Each row is a point on a tangle of strands that fork and nearly touch. The rows are in no order.
Two points are linked if the straight distance between their rows is under 76.3. Some points are linked to none.
(558): [ 20.6 -12.1 -16.9  24.7 -48.0  19.4  -8.2 -14.8 -20.6  25.7 -16.6 -18.2
   2.9   6.9  18.3  16.9  -3.6   6.2  -8.8  -3.3 -14.8  24.0  -1.8   0.5
  -2.3]
(508): [-14.4  -1.1  14.0 -32.4  -3.7  -0.2   1.0  19.5  24.2   6.6  20.9  -3.4
 -11.4  15.5 -13.7  16.0  -5.6  -9.8  -4.7  20.0  -2.0  -7.9  -2.7   1.3
 -20.0]
(365): [  2.3   6.2  -2.3   9.4 -23.0  23.9  -7.5  -9.4  14.6   7.6 -18.9   7.0
  -3.8 -34.5 -19.6  31.0  -3.4 -16.9 -13.2   0.0 -27.5   4.9  -3.6 -29.2
 -40.9]
(308): [  2.1  13.3 -20.4   4.7   7.8 -27.3   3.6  -8.8  15.8   1.5 -12.5  -1.8
 -27.3 -25.4  16.0   7.7  33.6  15.9 -13.5 -23.0 -12.0   0.3   7.0  -6.6
  29.5]
(1113): [ 15.1  -3.4  -4.0 -10.6 -22.1  12.7 -12.0  -8.3   4.0 -15.3 -23.5  -6.8
   3.8 -11.9   2.4  29.8  14.2 -22.3   0.8  10.8 -28.8  20.8   4.7 -40.0
 -28.4]
(1145): [ 15.6  20.2  -5.2  30.5 -13.9 -16.0  21.9  16.9  12.9  14.2  -0.5 -39.0
  -4.5 -19.7  12.9  -4.0  -5.2  30.4   2.7  -7.7 -29.9  17.8   3.6  -8.9
  -5.5]
(745): [ -2.1  19.4 -13.3   7.4  22.8  -0.7 -39.7  11.9  -0.3   1.9  17.5 -15.3
  23.8  14.9  19.5  17.8   8.9   8.1   4.6   9.1  16.9   5.7  14.6 -15.1
  10.6]
(464): [ -4.1 -14.0  40.8   6.0 -28.5   8.1   9.0  -3.8   8.6 -24.6  28.7  -7.3
  -1.9  12.4 -25.4 -19.6   5.2 -17.5  13.2  18.5   7.3  18.9 -26.5  -8.5
 -18.6]
(31): [  3.7  -8.3 -17.0   0.2  -0.9   3.3   7.8   4.2  34.3 -14.4 -18.7  -9.7
   3.2 -36.3 -21.2  15.9  -2.8  -4.7   2.3  -5.4 -34.3 -17.5  -9.3 -11.3
 -24.0]
(1025): [ 27.5   4.0  10.5 -17.7  -9.9  -0.5   3.2  17.6  -3.8  -2.2  13.7  17.4
  15.5   8.0  28.6  18.1  -2.4  17.9   6.6  -4.0  -6.3  19.2  27.3 -53.7
 -15.2]
(385): [ 34.2   7.9  22.4  -4.3 -27.5   7.9  16.9  -5.2 -20.0  -5.3  -4.2  31.4
  12.7 -19.6  -4.2  20.1 -19.8  -2.7   7.7   4.3  11.5  -8.8   6.3 -34.9
 -10.7]
(425): [-18.9 -12.4   6.7 -44.0  -8.1  10.3   8.5   7.2  10.6  24.0 -12.6  22.8
 -17.3  27.4 -10.7  19.5   5.1 -28.5 -10.3  11.2  -0.6 -19.0   8.6   9.8
 -15.7]
(702): [  2.7  15.8   0.6  15.0  -8.1 -16.1   2.3  17.0  18.3  32.8  27.8 -36.1
   3.3   2.1   5.1  -6.0  -7.1  33.6  -1.6   0.1  -4.2  10.4  -2.6   7.8
  -1.2]
(293): [  7.4  11.1 -24.4  50.9 -19.8  -2.6  23.6   2.2   3.8   9.9  -9.9 -34.6
 -12.7  -2.4   5.4  -1.9   5.3  24.5 -15.4  -9.3 -26.4  30.3   1.1  12.1
  18.1]
(825): [ 16.0 -16.3 -22.5 -13.2 -16.9  -8.7  16.2 -14.9  -0.1 -11.8 -36.0 -15.7
 -21.2 -35.5  23.2 -15.7  16.4  -1.3   0.7 -18.0 -37.0  -8.5 -10.3   4.9
 -10.0]
(161): [  3.8   7.0   2.8   9.9 -21.4  26.4 -12.6  -3.5 -13.5 -14.2 -22.3  13.2
   9.6  22.2   1.2  20.8   4.8 -24.8  -6.3  15.5   0.8   8.9   4.4 -25.2
 -10.9]
(120): [  8.4  17.2  28.7 -19.4   4.0 -19.4  16.0  16.9   9.7 -10.5  24.4  35.5
  21.7 -20.7 -11.1  -2.0 -40.1  22.2   1.1  -2.5  -1.2 -30.3   5.4   3.9
 -20.9]
(519): [ 19.4 -43.9 -13.4  29.0   3.7 -10.9   6.4  -9.0   4.3  18.5  -7.5 -32.1
  -5.2  15.3 -18.3   8.3  -3.8   3.7  30.1  14.8  20.6 -24.2   8.1   3.2
  37.3]
(502): [-19.4  11.7 -12.4  12.5   1.2  13.9  -6.7 -21.9  24.6 -13.2  -7.6  21.0
  18.5 -11.6 -17.8   3.8  16.9   9.2 -23.7 -44.5  -8.9  21.2  -1.2   3.2
  34.6]
(552): [-10.9  29.5  13.0  -4.7  20.2 -15.8 -11.2  17.8 -17.9   5.9   7.4  -8.8
 -15.4  18.1  17.8 -21.3 -25.1   5.0  -3.2  12.9  12.6 -18.3   0.3  26.8
   8.8]
(160): [ 13.8  -6.5 -12.7 -11.3  12.6 -13.0   7.8   8.6  21.4 -10.1   0.6   6.8
  15.9 -32.1  -7.9  12.3   4.6  10.4   7.6 -11.5   2.0 -11.8  -0.8 -30.6
  -5.6]
(540): [-16.3   1.5  10.8  -0.4  18.8  -0.3 -23.5  21.4  12.7  12.8  16.5 -16.8
 -23.8  36.0 -21.9  25.4 -12.4 -14.6  12.9  43.9  28.2 -23.9  18.4   2.6
  13.4]
(253): [-13.7   4.4   3.1  36.1  23.7   9.1  14.0  -7.1   4.6   4.4 -18.4  -1.5
  -8.1  27.3   6.4  -4.8  -0.8   1.7  -2.8  -9.1  -4.5 -14.2   8.0  38.1
  30.7]
(336): [ -9.1   3.7  -3.9 -13.9   6.4 -13.9 -22.0  -7.7  -6.0  23.6   7.9  30.0
  -1.1   8.1   0.9  32.2  19.1  -8.7 -23.6  -3.8  42.7   4.6  -6.7 -13.1
  10.2]
(494): [ -4.9  28.4  37.0  20.8   1.9  -4.1   0.9  -3.8  13.9 -36.2  42.5   3.0
  22.9   1.5  -5.2 -13.5  -9.3  14.5  -6.0   3.1   0.7  17.1  -2.6   2.6
 -11.7]
(719): [ 40.9 -23.7 -27.9   0.7 -32.2   9.4 -22.6 -30.4 -20.5  11.7 -30.9   3.0
 -15.0   0.9  23.4  29.8  16.8  -1.3  -4.7  -9.6 -17.3  23.8   9.2  -4.7
   7.4]
(1069): [ 28.0  12.4   8.5  34.1 -29.8  16.4  11.6   4.0 -23.0   9.8 -11.9  13.2
  27.9  -0.1 -11.9  26.2 -43.6   2.6   4.1   4.2  15.3  -6.7  -4.1 -15.1
  -2.2]
(14): [-14.3 -18.9  -1.1 -46.2   1.5 -11.1  -1.9  -8.2 -19.2  -6.6  -5.2  28.0
  -9.5 -30.0   4.4  -8.1  18.2 -41.9 -13.5   3.5   1.9   0.8 -18.3 -16.9
 -39.4]
(894): [-10.9  13.8  21.0  34.7 -18.9  16.0  -1.4  17.2  10.4 -16.9  18.2 -25.6
  -5.4  48.2   1.3   2.0  -0.9   0.2   3.7  26.3 -23.0  23.3   9.0  10.4
  -5.8]
(356): [  0.6 -11.4 -21.1  37.5   1.5  -6.9 -11.8 -16.1   1.8  25.0   7.9 -18.3
  30.0  -6.7 -19.5   3.2  -3.5  20.1   1.7 -24.7  29.1  -7.5  -9.7  19.4
  31.8]
(344): [  6.6 -27.8  13.3   4.0 -19.2   5.2  18.7  -9.3  19.3 -21.1  16.5 -20.4
  18.8 -11.7 -18.8 -23.8  15.0  -0.3  16.9 -16.1   0.9  15.0 -13.7  -8.1
 -13.6]
(304): [-10.2   8.2  22.9  12.4 -20.6  29.0  -0.5  19.3  11.4 -26.9 -13.6  -7.5
 -23.9  39.5  -8.5  25.4  -7.2 -20.9  -0.4  27.5 -16.6  14.6  13.3 -18.1
  -8.2]
(1116): [-17.6  24.6   7.6  29.5  17.7   2.1   2.1   9.6  -1.0   0.1   3.8  -1.4
  11.8  31.1   0.8   6.5 -26.9   5.2 -10.9  11.9  15.6 -18.8   3.0  41.8
  15.6]
(381): [ 14.4 -15.9  11.1 -13.7 -14.4   1.7  14.1  -0.4 -33.4  -3.6   4.1 -30.0
   1.9  14.2  32.4 -47.7   8.0  -4.0  29.7  -3.8   1.2  13.8 -12.3   3.7
 -15.6]
(1086): [-10.5  21.6  -4.1  14.0  -5.5  16.9 -14.5 -12.1   6.0  21.1   4.9  22.4
  15.6  37.7  14.5  -0.3  -1.2  22.7 -31.5 -18.1 -15.4  32.3  16.5  25.9
  23.6]
(762): [  7.2 -40.0 -22.3  -5.8 -21.0  15.8 -20.9 -15.5   8.6   6.3  -3.5 -36.7
  -5.5  11.3  -3.3  26.0  31.1 -17.2  10.7  -0.3   3.8   3.2   6.1   4.6
  -0.2]
(919): [-11.7  17.3 -21.9  -7.0  23.2 -11.0  11.8   5.8   8.2   7.9 -29.2  11.6
 -20.1 -29.2   0.4  -1.7 -14.5   3.6 -12.3  -8.5  -2.1 -35.4   6.9  12.3
   7.6]
(493): [ 24.5  -5.9 -19.5 -27.3   5.4 -14.2  15.2  12.3 -41.2  19.5 -29.9  19.9
 -12.8 -25.7   6.5   0.0 -32.9  -6.7   7.2  13.7   9.4 -34.6  -0.4   2.0
  -8.5]
(1119): [  6.1 -18.1  -9.4  21.9 -28.1   5.4  32.6 -15.1  -5.7  -8.6 -33.6 -28.0
 -39.8 -33.5   2.3 -14.0  10.2   3.3   3.1   0.5 -42.5   7.7 -23.7  13.0
  -9.7]
(651): [ -5.6  33.9  20.1  51.1 -21.8  31.3  18.2   4.9 -28.9 -28.7 -14.0  14.0
   3.5  -0.2  -0.8   0.4 -30.0 -17.1 -17.0   6.9  -9.2   6.5 -18.2   8.4
 -14.4]
(479): [ 38.1  11.3 -10.2  26.5 -32.4   5.3 -10.1   9.5 -19.8  34.1  -0.1 -10.5
 -11.7  15.3   8.4  16.0  -7.1  16.7  -7.7  17.1  -8.8  38.6  11.4 -25.9
   3.2]
(588): [ -5.3  -4.4   0.5 -38.8   3.5  -3.2  -3.4  -5.5 -31.2  11.0  -7.0   6.0
 -45.9 -18.0  -5.2 -26.2   2.3 -35.9  -3.2  28.2  12.7   5.4 -21.1  -8.6
 -27.4]
(265): [ 16.6  24.3  -3.7  34.7  -2.7  -6.9  19.4 -12.0 -29.0   0.7 -21.2   3.8
 -18.5 -26.6   6.0   1.7   1.4  -0.3  -5.8   7.7  11.5   0.3 -20.5 -24.2
  26.6]
(1079): [-10.8   0.8  -8.3  53.5  -8.5  12.0  15.3   5.2   5.7  21.6 -21.7 -29.2
 -18.6  35.2   8.0   2.1   0.1  14.2  -8.1   1.9 -21.3  13.2  10.0  32.7
  30.4]
(699): [  6.4  13.6   4.0  -0.4  20.3 -15.6 -19.3  -3.8 -35.4  -8.3  12.4  -9.5
  23.0 -14.9  33.1 -36.3  11.9   2.1  11.5  -6.1  22.4  14.4 -16.0  -7.9
  -6.0]
(641): [-12.9  -1.3  11.7 -49.2  31.8 -20.9   9.3  -3.6  -3.3 -12.8  26.5  43.7
   1.1  -3.3  -8.8 -26.5 -21.0  14.4  -7.9  -2.1  13.5 -28.8  -1.8  27.4
   8.2]
(775): [ -9.9  25.8  27.9 -29.2  21.2 -18.4  11.3  -5.4  -2.4   2.2  38.1  19.2
  -2.4 -20.3   1.0 -32.3  -8.9   6.0 -14.6  -4.4  -1.7  -3.6 -15.6  28.9
 -14.7]
(917): [ -3.2  13.3 -11.8   8.5 -12.2   8.5 -12.0 -21.0 -19.2   8.3 -23.8  -1.2
   3.3 -39.6  -3.9   5.4   9.5 -23.5 -12.5  -8.3  11.4  -1.6 -33.2   2.8
 -22.1]
(892): [ -4.1  -0.5   1.7  23.0 -18.0  15.1   4.0  -8.6 -16.9  -3.1 -20.8  21.7
   6.7 -29.8 -43.3  -1.2 -22.2 -23.5  -5.5  -2.9   8.9 -16.3 -40.8   7.5
 -10.6]
(273): [ 41.8   3.9   3.5  -1.7 -23.2 -17.8  20.8   4.5 -23.7  21.4   1.9  20.9
  -4.5 -24.1  19.1  10.2   1.0  20.3   4.3  -3.9   3.9  16.0  12.9 -44.7
  -1.5]
(2): [-17.0 -35.8 -12.8 -46.6  12.2  14.8  -0.5  -1.1  -6.0  11.3 -34.9  18.2
 -19.1   9.8  -2.5  -3.6  10.5 -42.0  -1.5   7.3   0.0 -20.0  -2.4  20.0
  -8.8]
(5): [  5.3  -5.5 -25.6  17.3  36.3 -31.3  -3.5  -3.7  12.4  -3.1  -0.6 -22.5
  -4.3 -16.3  13.3  -6.2  18.9  15.4  13.6 -13.5  12.2 -12.5   8.9  -2.0
  34.7]
(605): [-16.4  10.2  10.2 -28.5  13.3  -0.5 -22.9  29.5   4.7  -3.4  20.5   9.5
  -0.3  21.1 -16.7  16.4 -26.7 -17.0   1.1  31.4   9.3 -30.3  12.5  10.2
 -15.1]
(844): [-11.1  -4.4   9.2  11.6  -9.5  16.9 -19.5 -13.7  12.0  24.7  19.7   4.6
  12.6  45.6  -2.5  10.7   5.7  12.0 -25.2   2.9  15.2  26.5  20.8  21.9
  26.9]
(387): [ -7.8  19.7   1.8  -1.6  28.1 -26.1 -20.9   8.9  23.2  18.7  34.3 -24.6
  19.9  15.6  14.8   1.1  -1.1  23.5  -7.5  -2.0   6.8  -2.4  12.6  16.9
   9.0]
(285): [  8.7 -42.6 -27.8 -19.2 -11.7  -0.1 -21.7  -7.3  -0.5  14.0   7.8  -3.2
   9.4  -4.5   3.2  25.7  41.3 -17.0   4.5   9.9  16.7  13.8  -9.3  -6.6
 -11.4]
(1015): [ -2.0  12.6  23.9  -6.7 -11.8  12.2  -3.5  -2.2 -12.1   8.8  16.7  -4.1
   8.0  27.1  36.1 -19.5   3.0   8.2 -11.6 -12.0  -4.0  26.9   7.9  11.0
 -22.6]
(590): [ -2.7 -11.2  -0.2  -7.5  28.7 -28.9  -1.3  -2.9   2.1  22.0  25.1  23.2
   4.7  13.8  11.6   2.8  15.6  12.4  -9.1 -15.9  37.1  -7.1   4.6  -5.8
  28.4]
(1003): [ -1.8   0.7  12.3 -38.9   2.5 -10.3  -3.3  21.4  11.6 -13.5  36.9  14.5
  18.3  29.6  22.3  25.3   1.8   3.8  15.4  -1.4   1.7  13.5  34.1 -29.6
  -8.5]
(424): [ 12.0  13.1  24.8 -14.2  18.4  -3.3   7.1  22.1 -15.6   2.2   8.2  15.3
   5.5 -28.7  22.4  -6.3 -29.1   9.4  -2.0   3.5 -26.1 -12.2  20.9 -38.4
 -50.0]
(977): [-13.6  29.9  36.3  -8.5 -12.1  15.6  -4.9   1.4 -12.7 -21.8  27.5  -8.9
  -6.6  41.9  12.0 -11.9  -4.2  -5.6  -4.1  12.0 -14.1  14.6   8.4  15.1
 -22.9]
(609): [  6.6 -16.1  -4.3 -10.0  12.8  10.0  13.1  -7.6 -13.5  -9.3 -22.6  38.0
  37.2  11.3   5.8  -8.6 -10.2   1.6  20.0 -32.6  15.6 -27.3  10.5  10.3
   5.7]
(756): [-16.3  20.8   7.3   1.1  26.0 -21.4   1.4   1.1  28.2  15.9  32.2   9.0
  14.6   4.7  -3.2   6.2  -2.7  23.4  -9.8 -22.4  20.9  -7.1   0.9  19.1
  31.1]
(926): [  2.4   5.3  16.9  21.4 -16.8   2.2  13.8  -0.8 -21.0 -14.0  -9.5 -14.6
 -11.2  19.3  29.6 -35.3  11.9  -5.7   6.8   4.0 -11.2  22.7  -7.9  11.3
  -3.2]
(88): [ 30.6 -18.6  -2.0  -2.2 -29.0  -4.7  21.8   3.5  20.8   4.7  11.7  -8.1
  13.7  13.0  -6.6  14.2  -1.2  35.7  20.5   0.0   4.4  20.2  16.5 -22.5
   9.8]
(62): [ -5.6   2.9   9.6  -8.3  -8.7   5.8  -4.0 -11.2  -7.4   5.4   1.3  24.3
   1.2 -26.9   5.1   5.1  28.4 -20.5 -19.3 -13.0   8.7  24.1 -29.7 -18.4
 -27.5]
(974): [ 13.4 -19.1 -17.2 -15.8  -3.3 -10.0   5.9  -9.0 -36.5  12.2 -40.9  34.1
  17.5  -3.6  14.1  -6.0 -13.2  -7.1  11.9 -11.1  15.1 -28.0  -6.6   8.6
   2.2]
(669): [-31.7 -13.4   8.9 -34.1   4.4   6.9 -23.4  14.1  15.6 -40.3  18.9 -12.6
 -11.6  14.7 -16.9 -17.7  15.7 -25.6  24.5   9.3  -0.7  -5.3   0.6  -8.8
  -3.9]
(134): [  1.1  39.1  19.1  29.4  17.4  -3.0 -34.0  13.7  -4.4 -22.4  45.9 -10.0
  29.9  18.4   5.9  -2.6   5.4  18.1  -5.1   9.6   3.9  20.7  11.0  -7.0
   7.7]
(845): [-13.8  34.5  -8.4   5.6   2.1  17.1   7.4  -6.9  -1.9  -4.1  -9.3  25.8
  15.0 -40.8  -8.0   6.9   6.2  18.3 -27.5 -50.0 -19.6   5.9  -2.3  -4.4
  15.9]
(1093): [ -9.8  11.1 -27.8 -18.2  45.1 -18.7  -3.3   9.6  -6.4   2.9 -34.1 -15.3
 -32.5 -32.5  -3.7 -35.5 -13.3   1.0   2.8  13.7  -9.8 -18.6   4.3  22.8
  17.3]
(19): [-29.0  -6.3  -2.5  10.6  30.4   0.5 -17.5  19.4  31.9   6.0   4.4 -37.5
 -30.3  24.5 -24.4  24.0  16.3 -11.5  14.7  28.3   4.2  -8.1  26.6  -4.5
  19.4]
(759): [-11.8 -11.0 -18.6 -13.3   2.1  -2.2  -0.8 -15.4  -6.0  10.4 -31.7  -7.0
  -9.9 -38.6  11.7 -15.4  15.6 -15.0  -8.9 -18.6 -12.2  -5.1 -25.9  21.1
 -23.2]
(96): [ -3.1  16.8  18.0 -27.8  23.0  -4.7  23.3  -2.4  13.0 -19.3   7.6  37.1
   1.4  -6.0 -24.4  -7.0 -39.9   9.8  -4.2   3.0   2.5 -34.1   6.1  13.7
   7.8]
(1121): [ 11.9  27.7  24.0  50.6 -23.5  11.9  19.5  -1.1 -36.2  -9.2   7.4   5.9
  10.8   0.5  -5.9   0.3 -41.4   4.9   1.7  19.1   4.8   4.4 -12.0 -10.9
 -24.0]
(319): [-32.0   9.4 -18.5   5.4  25.6  13.8 -35.2  22.3  12.1 -18.4 -13.9 -26.4
  10.8   0.7   3.6  -9.7   9.3  -9.0   7.7   4.2 -19.5 -18.9  -0.9  19.8
 -11.1]
(500): [  7.4 -16.6   0.3 -42.0  14.4 -20.2  15.1  25.4   6.8  -9.2  24.3  26.5
  22.5  19.8   8.9  19.7 -19.1  12.7  17.0 -10.5  -0.9 -22.3  28.1 -19.4
 -11.6]
(72): [  8.2  26.9 -24.2   3.1   4.9 -17.6   8.7  -2.3  10.1  30.2  -4.1 -13.8
 -23.6   3.6  29.6  17.3   8.8  28.7 -16.4  -3.8 -11.3   9.5  17.3  -1.3
  28.6]
(538): [-10.0   9.0  38.1 -17.3  -6.4  -4.3  -2.3 -15.2  -7.5  -1.7  22.3   8.2
  -2.3  -1.9  18.4 -24.0  21.4 -18.6 -19.4  -6.8   5.9  28.6 -10.1 -15.5
 -28.5]
(153): [-36.1  13.0 -17.0   7.9  21.6  17.8 -22.9  23.3  27.0  -5.4 -12.1 -29.2
 -28.1  19.7  -9.4  15.6  12.9 -21.6   3.5  22.0 -25.4 -13.4   5.5   5.4
  -4.8]
(1135): [ -5.8  14.3 -18.1 -16.9   6.9  -3.4  26.3   0.0   4.2   0.9 -32.5  26.6
  -3.9 -53.2   5.6   3.4   4.8   7.7 -20.5 -39.4 -28.5 -21.2   3.5   3.2
   3.3]
(920): [  5.7  -2.8  10.3  -1.0   0.3 -15.8  14.0  -6.7  37.0 -13.6  18.7  17.3
  16.4   2.7 -14.6  18.0   9.0  14.9   1.4  -9.4   6.0   8.6   3.4 -23.3
   6.8]
(426): [ -7.1  16.7 -14.3  12.7 -10.3  16.7 -26.4   0.3  18.6  17.2   3.0 -13.1
   0.2 -18.5   1.1   3.3  16.3  10.1 -32.5  -1.3 -43.3  36.5  11.5 -13.2
 -23.1]
(172): [ 22.9  17.2 -19.8   9.8 -17.8  -4.5  -5.1  -2.2  -7.2  40.4 -10.6   7.9
 -28.2   2.8  23.6  28.8   9.2  19.8 -27.1  10.5 -12.1  40.5  15.0 -24.7
  26.4]
(444): [ -2.8 -14.1 -12.6 -14.5  -5.3   6.0 -46.2 -14.9   8.0  13.0  12.5  18.0
  20.1   9.8  -1.9  23.8  34.4 -20.4 -18.6   3.7  24.1  27.3  -4.9 -24.7
   1.1]
(468): [  5.5 -33.4 -20.6  39.2  -3.0  -9.7   6.1  -2.7   9.3   3.6   1.7 -50.8
 -10.9  -2.4 -22.0 -12.5   5.8   1.5  23.3   8.1  10.4 -10.5 -20.7  22.7
  16.1]
(274): [-12.9 -44.4 -22.5 -46.2  38.3 -13.9 -14.0   4.6   4.5  -3.6   7.9   8.9
  -3.5 -11.5  -7.8 -10.6  14.9 -11.9  25.5   1.2  16.1 -23.9  12.1   6.3
  10.3]
(136): [ 14.4 -42.4  -9.9 -29.2  20.6 -25.3   4.9  -1.8  -2.2 -18.7  -2.4 -10.6
   4.2  -3.7  16.0 -25.0  19.9  -3.9  34.5 -10.1   6.4 -12.3   3.1 -10.7
  11.8]
(1137): [  0.7 -25.9  -6.5  17.6  -1.3  -6.1  25.5  -7.8  20.5 -20.1   3.7 -37.0
  -6.9 -14.1 -30.8 -39.6   7.6   2.6  25.1   3.5  -6.3   0.9 -28.0  14.1
   8.0]
(606): [-16.8 -19.3  -1.8  21.9  20.8  10.8  -4.9 -29.7  22.5 -12.4 -14.2  27.9
  12.0   8.9 -20.5   8.1  25.0  -7.8  -3.8 -25.4  15.8  -4.2  -1.0   8.2
  34.0]
(694): [ 19.5 -19.9   2.1 -32.7  17.2 -30.3  16.0  17.3 -12.1  -7.0  14.1  11.0
  24.0   6.0  16.8 -26.6  -4.9  22.8  28.1 -14.1  13.3 -14.7  18.2  -4.2
   0.3]
(421): [ -9.6  28.2  24.3  12.9 -17.6  21.6  19.3   2.4   2.5 -10.3 -25.0  17.4
  -0.4  -5.2  -6.4   6.2 -23.5  -1.9 -17.9  -1.9 -22.9   8.0  -4.4   7.7
 -15.6]
(733): [-28.7  15.5   7.7 -20.3  14.5  22.3 -37.1  27.3   8.8 -41.3   8.1 -10.4
   7.4  25.5   6.5  -9.0  -5.3 -15.1  26.1   7.0 -14.5 -15.1  18.6   4.3
 -20.3]
(870): [  9.3  -8.2  -5.9 -18.4   5.9  -3.4  -8.2  11.1 -34.9  12.2 -13.3  -1.4
 -10.2 -26.1  -6.2 -21.2 -33.0 -18.8  12.9  33.2  16.7  -5.8 -17.6   0.1
 -21.5]
(645): [-23.8   3.3  -7.6 -13.2  31.5 -10.3  -9.7  10.0  -8.7   3.5  -9.9 -13.8
 -34.3   2.4   8.7 -33.7   3.9  -9.1  -5.0  11.5   7.6 -12.8 -17.5  24.2
  14.1]
(753): [ -8.7 -21.9 -11.7  17.3  26.7   4.9   9.2 -14.7   1.5 -18.6 -19.9  11.8
  -2.1  -6.3 -31.0  -6.8  -2.0 -12.6  11.3  -2.4  21.7 -30.8 -17.6   7.1
  34.5]
(1078): [  2.5  -7.5   3.3  18.7  -6.7  13.0   4.0  -7.4  14.6 -19.6 -11.0   4.7
   7.1   4.3 -41.6  11.4 -11.2 -13.0  13.0  13.6  16.5 -16.7 -21.7   0.3
   7.9]
(1031): [  4.9  13.4  42.0  -6.7  -8.1   1.2   7.2 -12.2  -2.4 -26.4  40.6  21.2
  28.8 -13.1 -18.0 -17.6 -29.4   9.4   4.4  10.6  -3.1 -19.5  -4.1   4.1
 -31.0]
(809): [ 34.8 -27.6  -8.9  19.1 -25.6  -4.6  26.1 -15.0   7.0  13.9 -11.8  -2.3
  10.5  10.4 -11.6  26.2  -5.8  16.9  14.9 -11.1  17.9  -7.5   9.3  -2.8
  29.2]
(332): [ 24.9 -41.6 -32.6   3.2  -2.8   8.3  -7.7 -27.3   3.1  11.7 -29.7 -13.7
  -6.4  19.5  12.5  22.5  24.8  -3.0   1.6  -9.2  -6.2   9.3  13.5   7.0
  22.0]
(674): [-24.3 -18.4  27.7   3.4 -18.1  17.6 -13.5   4.9  14.2 -26.9  31.0 -26.2
 -15.3  29.7 -34.3 -10.8   9.5 -21.3  24.7  30.8  11.5  -0.8  -3.2   5.2
  -7.7]
(483): [ -0.6  -6.4   4.6  -2.4  10.0  -8.1 -14.7   8.4 -34.1  -8.5  16.5 -35.9
  11.5 -11.1  13.2 -58.2   2.0  -6.7  20.4   6.5   5.1   8.6 -19.2   0.7
 -24.1]
(584): [-12.7  30.5  17.8   9.0 -19.1  21.4  18.9  -3.8   2.0   4.6  -5.7  19.1
   8.8  14.9   4.6   1.5 -15.3  19.9 -33.3 -29.9 -25.2  13.0   5.3  30.1
   4.8]
(379): [ 11.3  -5.3  -8.1  18.4 -21.7   3.3  16.7 -12.3   4.6  11.4   3.8   5.0
  21.8 -15.6 -15.1  14.5  -8.9  29.8  -5.7 -25.4  21.2  -5.2  -5.4   6.3
  33.0]
(180): [-21.8 -42.7  -7.1 -56.8  38.8   0.3  -0.1  -9.1   1.5   4.6  -1.3  12.3
 -34.2   3.3  -9.3 -22.2   6.9 -23.7   8.3   9.9  13.0  -5.6   2.4  13.9
   6.3]

A fork is a point with three links, a tip a point with one. Leave the first point through the second and follow the links. Name the first fork or tip that comes.
(2), (180) => (844)
(273), (1025) => (809)
(645), (552) => (387)
(1116), (552) => (917)
(160), (31) => (1015)
(336), (444) => (5)

A fork is a point with three links. Follow the links from the first point to the second and name the forks in between, in order.
(365), (1137) => (809)
(160), (483) => (1015)
(588), (762) => (62) > (917) > (387)
(1116), (14) => (917) > (62)
(1093), (1113) => (917) > (62) > (1015)

Follow the links from the first point to the second, and from the first to the third. Name the last point that the two ways share.
(519), (14), (483) => (1015)
(356), (733), (870) => (809)
(609), (365), (1078) => (62)
(493), (1113), (1116) => (62)
(308), (606), (775) => (387)
(508), (381), (356) => (809)
(1119), (1135), (894) => (917)
(381), (674), (845) => (1015)
(825), (674), (253) => (917)
(1031), (552), (5) => (387)
